Points, in no order, along strands that fork, close into loops and pass close to each other.
In the rows, zero is written as 128.
Two points are linked if the straight distance between their rows is under 185. Some points are linked to none.
Z_373: [121 142 129 104  94  64 114 113 137 160 123 150  89 178 131 135 110 106
 164 151  95 136 161 139 150 111 154 117 151 113 119 136 121 118  74 109
 134 166 166 213 157 118 111 162 161 140  72  87 150  74 127]
Z_57: [149 106 187 115 119 158  93 104 128 144 134  98 106 155 137 131 118 176
 148 151  80 128 133 128 139 111  54 112 134 130 104 186 134 124  85 138
 116 140 100 168 114 110 108 130 133 172  45 127 143 172 135]
Z_242: [144 116 144 137 194 175 142 150 123 149 171 102 190  68 134 128 147 111
 111 128 145 151  48 102  88 119 125 122  71  98 109 108 100 125 167 139
 141 116 181  87 113 136 151 131 134 129 207  92  91  76 117]
Z_288: [110 137 136 106  89  74  81 128 126 172 148 165  90 134 153 126 137  91
 129 164 102 135 103  99 125  98 156 124 128 131 129 157  82 116  89 111
 154 134 202 229 160 134  93 138 136 117  98 105 125  52 118]
Z_349: [126 143 126 111 191 183 168  97 154 151 142 100 161 190 122 138 133 162
 116 105 105 156 135 143 122 184  76 130 168 134 129 104 151  95 127 162
 130 181 152 143 144 140 194 109 139 137 108 105 140 116 145]
Z_92: [111 125 137 101 146 145 112 182 105 165 139 149 128  92 146 133 165  99
  90 172 146 142  67  95 125 109 135 157 128 158 129 138  75 111 147 106
 161  69 188 147 148 149 100 128 138 133 165 119 140  85  88]
Z_153: [192 104 188 132  75  97 138 136 110 117 116 119 104 135 102 135 119 142
 165 146 106 102 101 123 174 102 118  99 150 151 122 118 156 177 120 173
  99 115 102 121 110 110 132 123 137 165  77 191 133 167 127]
Z_619: [ 92 132 137 137  98  90 155 119 115  87  93 134  76  99 142 117 125 124
 149 195 163 143 156 139 145  97 173  92  94  98 106 130 124 163 133 130
  90 144  48 129  80 116 129 175 152 145 172 124 158 167  89]
Z_547: [161 120 150 144 137 164 103 111 113  63 126 112  74 119 123 130 144 144
 144  90 100 172 168 128 123 132  96 122 141 155 161 133 134 142  98 149
 102 150  75  97 134 118 173 146  65 108 123 162 164 174 159]
Z_640: [152 126  79 128  80  96 112 149 134  79 128 141 102  97 150  90 138 112
 127 113  93 126 158  99 105 136 182 176 140 173 147 167  99 112 109  90
 116 127 110 135 180 149 107  96  70  54 149 155 141 135 142]
Z_853: [142 108 170 104  86 102 140 156 125 140  99 140  57 154 123 138 134 100
 186 126  77 157 141 108 145 129 134 135 157 137 130 168 126 133  71 106
  94 160 150 175 148 103 139 141 131 166 113  92 178  98 146]
Z_310: [166 108 117 107 118 115 178 198 146 152 125 149 148 104 137 145 137  63
 128  92  97 123  98  97 101 168 155 179 155 165 138 187 110 121 138  58
 128  91 162 111 175 155 107  54 120 113 169 105  94 138 130]
Z_154: [100 146 113  93 166 153 144 143 136 173 109 149 153 201 111 168 111 120
 106  88 115 126 176 161 132 159  86 134 198 131 131  92 153  84 111 135
 155 135 183 146 150 139 139 132 163 144 103 111 119 107 135]
Z_617: [131 126 109 140 138 114 130 113 127 121 170 118 198  91 129 110 116 129
  99 143 151 111  54 111 101 102 147 102  82  98 119 103 113 144 173 145
 157 124 155  95 114 139 126 122 131 118 164  91  72 109 123]
Z_499: [116 150 119 134 129 168 125  81 168 110 131 172 112 145 142 102  74 165
  92 116  94 144 105 114 114 141 121 117 152 132 142 117 147 117 129 119
 180 155 125 133 182 182  85  72 102 118  91  96 114 196 146]
Z_626: [129 172 103 160 152 147 130  89 151  67 161 107 173 127 111 117 123 149
  55 174 131 131 102 113 138 122 102 129 115 150 132  97 157 117 162 193
 169 118 123 145 138 164 172 135 112 140  74 162 147 116  93]
Z_631: [148  75 170 103 143 184 107 104 111 164 135 113 162 126 131 145  86 145
 174  97 132 171 102 102  99  96  73 101  99 115 141 185 114 111 105 146
 148 124 157 105  95  99 147 150 129 205 108  95  95 121 144]
Z_672: [145 126  96 118  91 105 140 130  99  99  88 114  96  96 137 155  96 113
 162  89 157  89 177  98 151 123 163 124 131 111 135 150 125 153 107 122
  83 114  61 133  99 130 121 150 146 162 194 153 155 224 127]
Z_925: [122 164  59 157 105  93 116  90 120  82 143 101 165 108 151 108 139 159
  85 177 142  95 146 116 111 106 139 137 106 145 132 153 104  94 133 147
 133 122  82 159 130 152 146 180 130  87 151 160 137 118 106]
Z_287: [151  75 138  97  83 144 151 142  79 124  73 125 136 122 126 171  84  90
 190  77 149 129 153  84 137 109 131 119 128 113 160 177 130 133  93 117
 113 106 114 106 115 111 141 160 130 201 187 126 137 192 142]
Z_874: [102 155 115 159 173 174  93  75 128  99 134 129 134 144 119 123 122 169
 119 115 163 144 172 185 138 150  76 123 109 100 121 109 158 123 150 183
 127 141  94  97  83 108 155 131 134 136  92 147 127 158 132]
Z_101: [ 91  89 160 120 146 161 142 179 120 152  65 164 113 124  94 103  82 110
 161  65 161 137 174 163 145 152 126 124 123  76 124  58 188 180 139 141
 120 114 124  48  95  56  85 116 152 155 146 135 112 158 146]
Z_656: [107 120 170 108 151 147  57 160 113 159 145 149 119 112 131 148 147 112
  90 175 126 141  71 116 159  82  89 125 126 160 131 112  97 110 139 136
 180  68 176 143 122 135 106 156 133 165 101 126 146 104  84]
Z_311: [175 117  89 127  85  74  89 138 108  81 125 112 105 136 107 167 146 110
 129 118 104 110 192 118 133 107 131 138 166 172 158 128 121 123  70 140
 120 105  91 142 155 142 150 143  95 104 101 183 159 135 130]
Z_353: [135 120 160 142 122 140  70 169 126 133 129 115  91 152  89 132 171 144
 101 134  95 105 147 157 175 135  73 149 182 160 117  95 157 140 120 146
 132  93 118 121 130 120 116 118 131 115  51 199 152 144 111]
Z_795: [100  75 187 123 127 149 139 197 123 154  78 147 115  67 115 108 109 111
 163  94 155 145 124 119 133 116 123 121  96 102 128  91 143 203 160 107
 130  97 109  48  74  74  76 107 139 154 162 120 112 154 144]
Z_429: [139 139 161 142 101 145 109 103  95 150 117  91 126 106 137 148 137 173
 174 145 167 105 135 137 161  99  84 100  97 133  92 143 127 150 145 152
 101 120  61 128  48  91 105 157 175 173 125 169 140 170 114]
Z_729: [175 126 126 131 134  95 103 129 129 156 174  94 119  87 144 134 181 109
 187  70 114 145 141 145  96 160 141 146  86 112 127 140 116 146  99 142
  74 172 137 130 112  85 142 126 100  68 150 128 100  29 192]
Z_694: [102  83 190 112 105 149  76 175 147 110  83 187  36 146 102 116 126  90
 125 131  68 162 126 119 175 114 119 157 170 163 139 123 141 154  85  98
 141 133 151 135 162 118 100 102 104 161  75 115 173 156 126]
Z_577: [109 142 132 105 182 158 138  64 141 119 150 146 134 165 140 127  99 127
 125 132 122 165 120 138 105 105 153  89 106  91 146 110 114 118 117 148
 148 184 155 140 120 116 176 163 115 123 136  42 115 107 139]
Z_523: [ 82 121 137 125 176 157 135 136 126 151 102 178 147 152  99 133  88 118
 100  71 151 124 141 161 140 141 115 121 142  89 148  58 163 142 165 131
 170 114 157  74 125 115 100 106 150 148 119 110  82 161 147]
Z_124: [153 111 198 116 147 167  89  95 142 147 150 120  95 126 148 111 115 161
 112 152  55 161  85 106 119 101  76 115 131 150 123 177 110 110  85 117
 141 136 143 174 156 146 107 113  87 156  45  88 150 139 140]
Z_387: [113 149 156 147 141 160 159 116 153  70 130 134  65 130 139  96 162 161
  92 183 107 176 121 118 127 160 136 120 148 161 121 146 136 112 133 121
 104 165  89 144 149 163 165 121  97 118 123 142 204 160  90]
Z_227: [ 31 133 129 102 121 110  95 157 108 156 110 168  85 104 145 147 120  85
 129 163 160 138 149 113 131  95 156 103 100  87 113 152  77 118 113 110
 156 113 149 170  94 106  91 173 176 142 182  69 131  82 119]
Z_377: [138  84 129 124 145 175  67 138 122 177 122 100 188 112 107 173 105 146
 150  52 163 124 132 114 119 103  38 135 122 113 147 138 125  92 117 131
 183  91 167  88 102 107 109 137 127 186  98 146 100 138 134]
Z_986: [153 131 150 119 133 124 194 108 165 103 114 125  80 191 105 108 136 121
 150 128  69 181 145 130 127 126 142 130 165 158 161 126 127 137 100 120
  94 185 128 138 180 149 211 127  78 124 127  81 198 127 129]
Z_245: [140 108 128 132 117 154  92 187  96 127 113 101  95  87 140 172 175 104
 132  73 136 131 175 106 149 134 109 147 135 162 139 161 110 149 108 107
  91  87 107 107  98 102 128 127 109 122 179 185 151 142 146]
Z_148: [142 147 108 153 137 140  76 173 130 157 157  91 142 103 122 128 191 152
  91 121 138  82 110 150 148 135  88 175 121 174 108  89 133 124 148 138
 149  72 121 113 138 135  91  92 116  87  84 201 133 112 122]
Z_627: [167 103 159 110 132 173 118  68 128 142 125 111 143 150 138 139  67 177
 183 103 132 138 133 122 111 105  76 111 113 112 147 176 140 118  94 150
 129 145 104 129 105 114 109 127 143 201  75 109 108 182 156]
Z_261: [133 129 110 148 157 106  74 129 138 181 149 129 202 116 118 129 111 134
  92  59 168  78  84 142 124 108 118 143 111  93 133  71 133 123 151 118
 186  91 194  96 128 129  71 102 129  98 100 121  60  94 155]
Z_162: [116 138  89 112 109 131 132 170 143 138 129 142 105  92 167 123 148  99
 138 103 115 133 145 105 108 168 158 170 128 151 125 186 102 116 124  69
 108 125 136 140 161 149  82  73 121  81 174 124 122 128 139]
Z_223: [184 120  97 130 124 129 173 110 108 123 139  82 192 113 164 102 119 131
  99 151  77 142  80  64  68 134 130 147 140 159 131 186 103  80 104 103
 134 135 145 168 194 188 167 104  73  96 133  87 131 100 145]
Z_255: [142 134 148 105 135 131 191 110 127 188 121 117 170 172 141 148  98 153
 162 131 135 108 126 129 117 165 115 119 160 105 114 149 139 122 121 110
 116 165 145 154 135 134 110 114 192 171 116  93 106 128 145]
Z_797: [136 137 134 126 145 115 189 140 166 109 126 145 103 153 105 111 140 120
 159 124  96 176 125 157 129 169 168 125 146 134 120 102 146 167 148 122
  88 187 129 101 152 135 178 110 115 114 162 106 151 119 123]
Z_512: [ 95  99 155  87 121 127 106 162 121 153 100 169 124 147 117 167 109  94
 113 161 112 154 110 106 151  84 111 125 154 146 156 142 107 106 102 127
 166  86 181 153 128 130 132 166 135 208 104  94 137 111 103]
Z_506: [137 106 134 140 135 111  91 145 139 109 153 132 140  88 105  98 142 113
 102 143 124 141  74 120 117  87 152 119  83 115 146  88 108 155 148 131
 163 107 160  90 138 135 117 120  83 109 122 141 107 116 128]
Z_769: [125  61 171 122 103 159 144 165 102 126  76 137 130  76 123 142 112 101
 163  98 155 146 116  88 122 102 122 110 102 121 140 144 108 173 149 106
 120 109  98  65  87 109 117 127 126 197 203 116 125 198 132]
Z_375: [ 80 134 108 140 134 104  99 158 123 135 139 146  96 102 116 116 133  88
 170  87 163 129 186 164 117 141 171 132  87  78 101 102 132 164 127 103
 105 147 120 100  98  80  93 117 137  84 173 113 103  89 161]
Z_272: [167 101 129 105 112  89 204 161 114 154 120 129 173 138 118 159 106 100
 173 121 133  92 104 125 117 143 151 131 138 121 134 146 134 146 157 105
 102 122 136 102 130 131 122 118 169 166 168 110  76 136 133]
Z_650: [134  83 186 123 166 183 106 193 100 136 125 108 130 114  92 138 174 121
 121 118 116 157  96 119 135 131  71 125 134 156 137 122 127 149 141 153
 125  85 168  66 108 104 184 148  99 155 130 175 146 115 118]
Z_570: [152 103 155 125 142 161 117 147  97 177 127  95 197  94 112 144 140 159
 167  87 195 102 123 141 131 131  79 127 103 129 124 113 141 144 173 171
 123  90 121  65  41  94 131 136 154 160 158 168  88 124 133]
Z_612: [108 146 100 134 108 117  87  95 112  72 146 133  98  86 165  87 145 141
 110 164 143 145 133 112  93  79 142 113  86 122 133 177  74 112 139 127
 144 140  91 166 121 126 127 184 105  89 163 122 148 123 103]
Z_689: [138 122  65 129  85 117 124 122 114  59 102 122 113 127 125 135 106 125
  92 111 123 107 205  95 110 119 148 161 164 162 162 166 116  97  76 104
 136 118  75 142 187 177 134 132  82  91 144 137 166 169 126]
Z_466: [107 183 131 168 130  86 165  98 150 119 129 150  80 174 107  97 123 138
 151 158 148 128 154 201 171 166 145 131 161 120  96  66 209 137 163 143
  98 184 110 127 123 132 146 114 154 123  81 129 149 123 104]
Z_649: [102 111 126  94 160 153 109  96 111 169 140 136 185 143 143 184  81 119
 134 112 153 127 121 118 101  88 103  91 110  82 140 156 101  93 117 131
 180 123 158 144 102 123 127 178 156 191 138  62  77 125 135]
Z_251: [158 120  95 148 136 137 196 152 144 104 107 136 157 155 113 148 101 112
 120  84 110  97 145 138 119 174 136 156 160 138 136 108 169 137 147 125
 122 125 107  69 164 163 130  59 123 126 146 152  97 198 150]
Z_558: [ 85 157  28 100  77  72 124 146 131 110 138 135 141 144 147 124 121 114
 107 136 144  78 167 133 111 133 201 151 153 129 118 170 110  80 109  90
 122 101 147 160 166 131 115 142 148  61 173 135 115  80 127]
Z_513: [163 128 114 134 145 147 221  95 157 116 139 104 188 171 120 142 110 157
 126  91 142 102 126 132 109 211 129 169 140 131 106 116 181 133 162 157
  98 176 108  88 122 132 168  74 142 135 144 139  85 149 174]
Z_478: [ 96 141 111 148 155 178  94 155 123 147 142 114 161  81 117 140 162 155
 101 107 158 108 120 132 133 126  90 147 103 154 122 113 105 115 171 119
 156  89 113  93 107 142  90 118 147 128 150 159 131 157 123]
Z_974: [ 89 174  47 117 152 123 133 136 139 133 111 124 150 165 124 145 148 140
  64 161 127 115 178 154 115 166 132 152 181 151 109 118 143  64 103 134
 142 115 140 172 164 173 179 149 152  86 144 161 159  89  99]
Z_128: [121  70 189 127 105 192  84 176 109  89  75 144  53 143 106 130 136 106
 121 113  89 147 147 110 179 107  93 143 160 161 140 146 144 153  86 136
 115 102 124 108 124 101 156 143  87 168 111 174 180 191 119]
Z_360: [ 56 173 136 121 189 179 111 110 121 151 121 151 120 164 131 135 113 161
 114 160 159 145 156 190 177 126  87 102 134 112 107 105 155 117 144 165
 128 116 122 135  67 102 124 162 178 182  89 128 136 153  89]
Z_380: [151  94 118 116  94  56 116 167 107  94 114 128 101 154  86 158 135  57
 164 111 105 138 178 117 136  97 169 139 139 140 176 119 116 158  80 145
 121 127 147 126 154 117 174 167  80 120 126 144 149  82 142]
Z_316: [114 150 103 116 144 120 184  82 149 126 116 101 174 168 158 148  99 167
  83 206 140 106 154 115 122 122 123 106 159 125 135 155 112  73 102 113
 142 133 118 198 126 176 132 149 161 150  72 115 154 137  93]
Z_841: [114 135 155 128 156 172 196  84 168  94 110 127  76 163 143 113 126 160
 143 141  92 191 155 128 127 150 127 111 153 134 143 160 130 102 104  97
  87 199  94 139 147 143 172 149  98 146 129  79 206 169 114]
Z_652: [195 120 161 142 126 167 139 121 129 146 152  91 144  73 160  85 142 146
  99 138  75 155  41  76  75 158 102 137 136 170 114 190  93 111 123 103
 116 132 152 157 172 177 130  57  79 109 134  97 135 112 154]
Z_760: [ 79 116 111 106 153 132 166 178 110 157  89 174 131 161 105 162 108  96
 101  81 133 102 177 159 155 164 126 164 188 115 148  94 158 117 143 119
 139  88 157 112 161 127  96 129 184 155 151 136 106 152 126]
Z_784: [156 129 118 124 123 122 206 100 139 102 117 112 149 168 140 102 122 141
 113 161  73 150 120  94  98 144 144 136 165 165 154 160 120  99 100 103
 120 154 121 171 196 197 170 109  93  92 109  81 170 117 129]
Z_908: [ 62 166  55 113 101 109  71 169 116 158 149 148 140 120 140 139 144  99
  98 129 182  71 161 120 135 107 160 163 137 128 119 138  79  89 121  96
 167  73 164 166 137 128  75 142 158  68 165 145 122  72 119]
Z_492: [140 146 119 149  97 106  71 117 129 138 163 109  82 108 160 127 195 118
 173  84  96 144 176 149 111 146 122 163 113 109 103 139 126 116  97 115
 103 163 117 179 143  99 112 119  96  42 119 150 126  38 173]
Z_954: [112 141 155 142 122 112 125 125 147 114 100 177  64 182  80 104 106 133
 151 141 106 149 147 189 178 131 127 113 163 117 121  63 183 150 129 154
 126 152 127 121 131 108 135 123 130 157  57 130 149 146 106]
Z_940: [ 88 130 112 107 164 158  84  70 126 111 155 163 171 148 141 145  71 120
  96 100 144 132 140 139 113  83 140  76  90  77 154 125 119  96 104 138
 188 129 144 119 108 113 116 168 114 138 120  55  73 146 155]
Z_708: [104 174 115 136 105 120  51 100 118 173 171 134  80 108 174  96 171 122
 152 132 115 150 128 161 116 123 128 139 115  83  81 117 119  89 116 118
 130 154 160 198 144 106 100 134 131  56 107 136 117  29 145]
Z_633: [147 145  95 126 128  74 234  83 130 103 111 113 164 214 123 145 108 127
 143 147 159  87 174 152 127 166 180 116 145 109 129 107 162 123 120 135
  78 176 105 140 115 121 197 163 159 128 146 118 135 128 133]
Z_623: [164 139  65 168 127 110 104  45 134 102 183 102 223 130 132  82  95 174
 104  78 148  62 102 130  86 127 133 134  98 105 135 119 146 103 126 156
 142 152 111 101 144 122 126 103 105  66 118  95  66 100 189]
Z_81: [146 124 147 115 104  83 201 157 135 109 106 147  76 116 133 113 141  84
 161 161 108 165 112 119 115 142 216 114 118 143 131 163 106 171 136  76
  64 156 117 129 139 137 152 122 118 123 188  94 141 121 119]
Z_700: [184 150 128 137 122  88 119 152 132 160 144  84  99  68 154 162 192  95
 185  95 108 102 137 157 140 172 144 143 111 160 103 146 108 166 128 125
  46 117 105 135 107  74 135 117 136  68 149 187 107  62 151]
Z_848: [157 104 134 133 108 108  92 156 110 147 100 104 150 109 103 152 130 121
 159  52 184  82 163 143 156 102 105 138 118 131 129  85 157 167 144 150
 119  69 114  67  66  78 109 127 135 131 127 209 107 143 147]
Z_916: [143 131 143 119 116 161  95  95 150 110 144 148  79 121 150  84 119 172
 104 130  68 169 108 100 112 136 107 136 160 154 127 151 120  95 102 107
 159 152 131 164 192 175 102  74  81  95  59  99 149 151 127]
Z_532: [ 76 145 138 114 186 171 154 134 120 142 112 130 146 145 128 160 140 145
  96 164 153 157 126 145 131 138  92 109 132 121 127 132 125 105 155 151
 132 117 135 134  91 135 157 165 172 173 155 124 140 126  86]
Z_122: [150 147 126 130 101 110 137 105 106 180 129  95 163 121 133 149 122 168
 154 160 168  72 129 131 137 132  96 119 121 134  98 164 112 133 142 113
 108 125 107 159  96 142  77 133 205 158 123 130 123 156 129]
Z_740: [120 174 119 170 120  54 156  93 133 110 149 130  89 142 129  87 157 122
 153 195 155 127 158 195 135 128 189 110 124 107  90  85 175 131 158 147
  90 185  88 148 110 123 176 158 143  84 117 139 142  82  99]
Z_325: [ 70 152  73 137 130 120  52 148 111 168 154 136 169 114 143 135 128 118
 105  72 186  72 152 133 131 103 136 131  94  86 120 109 114 113 139  90
 182  96 173 136 117 104  57 124 145  74 145 128  88  95 161]
Z_453: [126 108 153 138  89  95  84 150 135 130 116 168  61 145  97 116 146 103
 141 125  89 142 143 153 164 121 129 151 159 130 127  90 153 163 101 116
 141 133 134 130 150 118  85 108 118 127  68 151 127 119 133]
Z_18: [195 137 116 156  94  69 115  77 132 144 168  87 178 119 119 104 105 160
 130 136 127  66  90 132 111 127 124 128 108 120 137 128 135 138 131 150
 129 160 117 147 139 150 106  95 118 108  82 126  76 111 148]
Z_249: [181 129 163 138 101 102 173  77 127  81 133  78 136 153 129 146 114 167
 143 184 124 118 142 111 155 126 106  99 137 152 141 131 150 152 120 173
  89 148  81 160 101 122 175 156 115 160  68 176 166 153 102]
Z_88: [158 103 132 142 157 176 185  59 140  86 154  98 187 135 131 125 109 165
 131  97 135 138  89 107  80 167 122 131  99 115 149 139 148 136 162 159
 134 183  86  76 110 130 166 106 111 142 150  98  97 154 173]
Z_10: [107 132 135 101 119 108  74 179 131 168 141 172 105 115 151 113 156  82
 116 134 127 129  83  85 123 104 172 156 115 124 141 111  88 130 128  93
 177  93 225 162 165 127  66 107 115 102 135 116 116  40 127]
Z_589: [147  55 181 123 116 177  84 194 109 121  87 126 103 125 102 136 139 106
 153  69 115 151 155 116 166  95  95 114 123 133 149 116 155 163  96 148
 137  80 140  63 102  72 150 147  77 160 109 189 151 137 145]
Z_67: [130 135 100 137 103  77 159 124 107  84  93 144 108 142 103 135  92 109
 155 130 160  91 170 147 160 137 183 118 122  96 120 107 157 177 132 146
  97 128  70  97 110 122 127 140 150 139 161 138 130 201 122]
Z_317: [135 134 129 112  86  47 141 191 126 139 105 162  63 145 113 145 148  53
 187 121 101 124 171 134 161 145 185 160 152 136 121 131 129 156  91 110
  81 118 156 163 146 102 127 141 128 123 140 131 161  73 126]
Z_928: [ 97 171 117 137 100 109  80 111 116 164 139 141  82 126 146 112 157 143
 129 166 137 118 132 162 145 123 126 139 128 125  86 133 124 113 141 108
 141 134 112 176 130 128  83 129 171 103 111 153 127  91 103]
Z_289: [139 129 159 129 108  62 164 125 117 117 132 117 114  92 145 109 153 127
 142 217 138 146  91 118 120 107 175  81  87 119 110 152  91 166 151 116
  90 148  97 144 106 131 136 159 138 134 155 113 147 108  98]
Z_252: [ 89 152 157 127 204 203 166 171 117 140 133 118 124 109 129 135 186 125
  78 164 127 161  76 131 133 166  96 131 129 146 104 119 124 103 173 150
 111  97 152 118 121 140 174 145 149 142 184 134 174 101  90]
Z_663: [166 103 168 124 105  85 182 153 135 152 110 144 132 147  88 133  95 127
 150 147 106 112  75 119 151 139 134 123 159 128 143 114 170 177 154 129
 119 116 139 111 142 143  89  94 151 172  97 130  99 157 119]
Z_467: [211 139 117 145  96  54 142 129 169 156 148  96 161  73 124 122 124 121
 149 129 115  57  64 131 119 148 167 138  94 154 123 135 126 166 165 127
  86 125 116 117 116 134  98  82 128  89 132 150  65 123 133]
Z_174: [121 124 166 135  92 109  78 110 110 140 127 123  89 106 126 130 167 132
 149 180 131 129 123 152 154  78  93 109  88 118  93 121 103 158 145 141
 126 113  78 152  83  88  96 155 153 158  99 151 130 126  97]
Z_320: [116  94 150 136 104 134  36 157 122 184 123 116 133 100 119 160 144 128
 143  77 146 109 122 105 145  79  58 152 103 129 132 129  99 121 117 106
 180  80 149 133  87  97  58 127 131 162  98 150 129 119 146]
Z_639: [107 131 126 130 212 214 149 147 124 122 145 114 153  77 146 123 176 123
 103 117 135 180  83 126  86 164 114 124  95 119 106 128 114 120 161 137
 111 140 136  90 115 135 159 114 121 128 223 114 137 116 138]
Z_302: [142 126 148 147 130 166 189  42 142  87 121 130 138 159 121 114  67 181
 155 109 154 125 130 116 112 161 137 118 110  90 134 129 165 154 154 149
 116 184  71  90  98 129 117  99 144 163 124  95 108 212 148]
Z_748: [177 120  94 159 131 112 140 148 183 100 129 120 170 114 102 123 134 134
  98  87 103 104 103 104 113 155 132 163 134 172 152  99 155 139 148 131
 145 110 125  71 171 174 125  56  73  91  95 171 107 159 144]
Z_313: [133 101 187 132 147 143 114 160  99 156 137 114 164 102  89 131 146 129
 129 152 162 140  80 135 142  96  71 100  99 121 136  83 139 152 177 195
 145  67 150  89  71  95 152 154 134 171 107 155 108  99  93]
Z_701: [100 148 129 148 154 198 135 133 130 101 135 129  97  75 170  92 168 152
 102 144 122 183 106 113 101 171 121 133 118 146  98 167 103 110 149 107
 104 145 101 111 142 157 136 107 102  99 202 130 173 154 122]
Z_826: [ 79 179 109 124 119 121 115  67 117 116 157 139  89  97 210  57 128 153
 111 202 143 151  80 110 103  98 182  84  99  84  95 130  98  99 154 102
 131 154 133 169 115 120 119 174 144  63 176  91 125 113 101]
Z_840: [112 137 103 138 130 161 161  71 145 104 109 142 138 179 126 142  55 159
 110 114 134 103 150 130 124 141 122 122 155 101 129 121 160 118 130 119
 161 150  90 124 156 165 100  95 152 156  99  95 107 233 149]
Z_934: [100 173 122 100 145 126 149  76 146 117 156 160 137 163 156  93 114 129
  83 193 124 157  82 117 115 111 193  60 118  96 123 102 111 105 132 135
 155 158 180 175 141 136 150 176 122  90 138  69 116 110  96]
Z_767: [115 112 105 109 151 113 142 140 129 103 124 144 139 178 102 142 135  80
  80 141  99 154 126 129 110  96 163 123 148 143 179 113 111 103 105 134
 165 124 172 138 183 161 205 151  96 117 141 102 141  92 103]
Z_787: [159 176  61 154 111  73 143 151 152 132 147 109 157  89 129 114 149 112
 128 145 144  58 117 158 147 150 178 150 100 166 107 119 121 145 178 126
  97 101 108 108 130 118 117 108 133  52 143 184  92 112 119]
Z_621: [ 64 119 169 114 173 198 136 158 147 143 106 185  77 116 131 109 136 113
 112 100 113 201 119 142 130 161 125 113 142 117 126 109 123 132 141  89
 124 159 151  97 143 132 121 106 122 143 168  91 138 148 129]
Z_274: [113 163  40 142  94  58 134 141 119  86 139 122 139 117 140 118 151 119
 107 164 158  79 166 155 129 126 196 142 115 147 110 136 114 122 138 133
 100 105  96 131 125 130 142 160 137  58 181 172 129 110 105]
Z_902: [140 121 127 122 120 111 165  91 125 113 123  81 181 183 125 167  85 160
 120 193 141  98 154 114 148 102  92 111 146 143 144 145 129  97 115 156
 143  96 109 161 109 155 154 161 153 197  55 149 148 168  89]
Z_982: [176 115  85 147 128 115  94 111 154 152 164  94 232 104 121 117  97 149
 112  42 143  71  70 116  78 125 122 148  98 104 132 110 132  94 124 109
 160 122 176  90 142 138 102  76 110  84 120 112  55 106 169]
Z_307: [147 137 143 142 140  99 132 134 149 112 154 160  91 125 118  77 149 124
 119 160  91 166  74 131 125 133 160 115 126 139 136  95 123 154 146 137
 125 157 163 135 171 148 152 104  91  94 110 121 131  87 118]
Z_876: [123 139  89 137 138 112 229  47 151  70 134  95 200 180 141 148  92 156
  99 177 160  86 155 121 124 133 151 110 133  98 143 140 138  90 112 129
 118 172  88 163 125 149 162 156 160 135 115 110 140 152 126]
Z_894: [ 59 142 102 161 166 175  84 141 122  93 131 136 117 104 123 105 154 146
  83 128 170 149 162 158 138 126 105 134  93 115 124  86 129 145 164 144
 154 108  87  80  96 122 125 130 120 119 146 165 147 164 113]

A tip is a point with one link. Name the tips that can be reached along the links from each point below, in the order of the rows.
Z_272 -> Z_633, Z_700
Z_360 -> Z_349, Z_652, Z_848, Z_740
Z_57 -> Z_320, Z_748
Z_317 -> Z_310, Z_512

A fork is a point with three links, a tip a point with one. Leave the first point through the second and follow the links. Name the first fork or tip that comes.
Z_67, Z_672 -> Z_349
Z_122, Z_255 -> Z_633
Z_316, Z_902 -> Z_700
Z_252, Z_532 -> Z_453
Z_380, Z_317 -> Z_512
Z_787, Z_467 -> Z_274
Z_251, Z_513 -> Z_631
Z_627, Z_57 -> Z_748
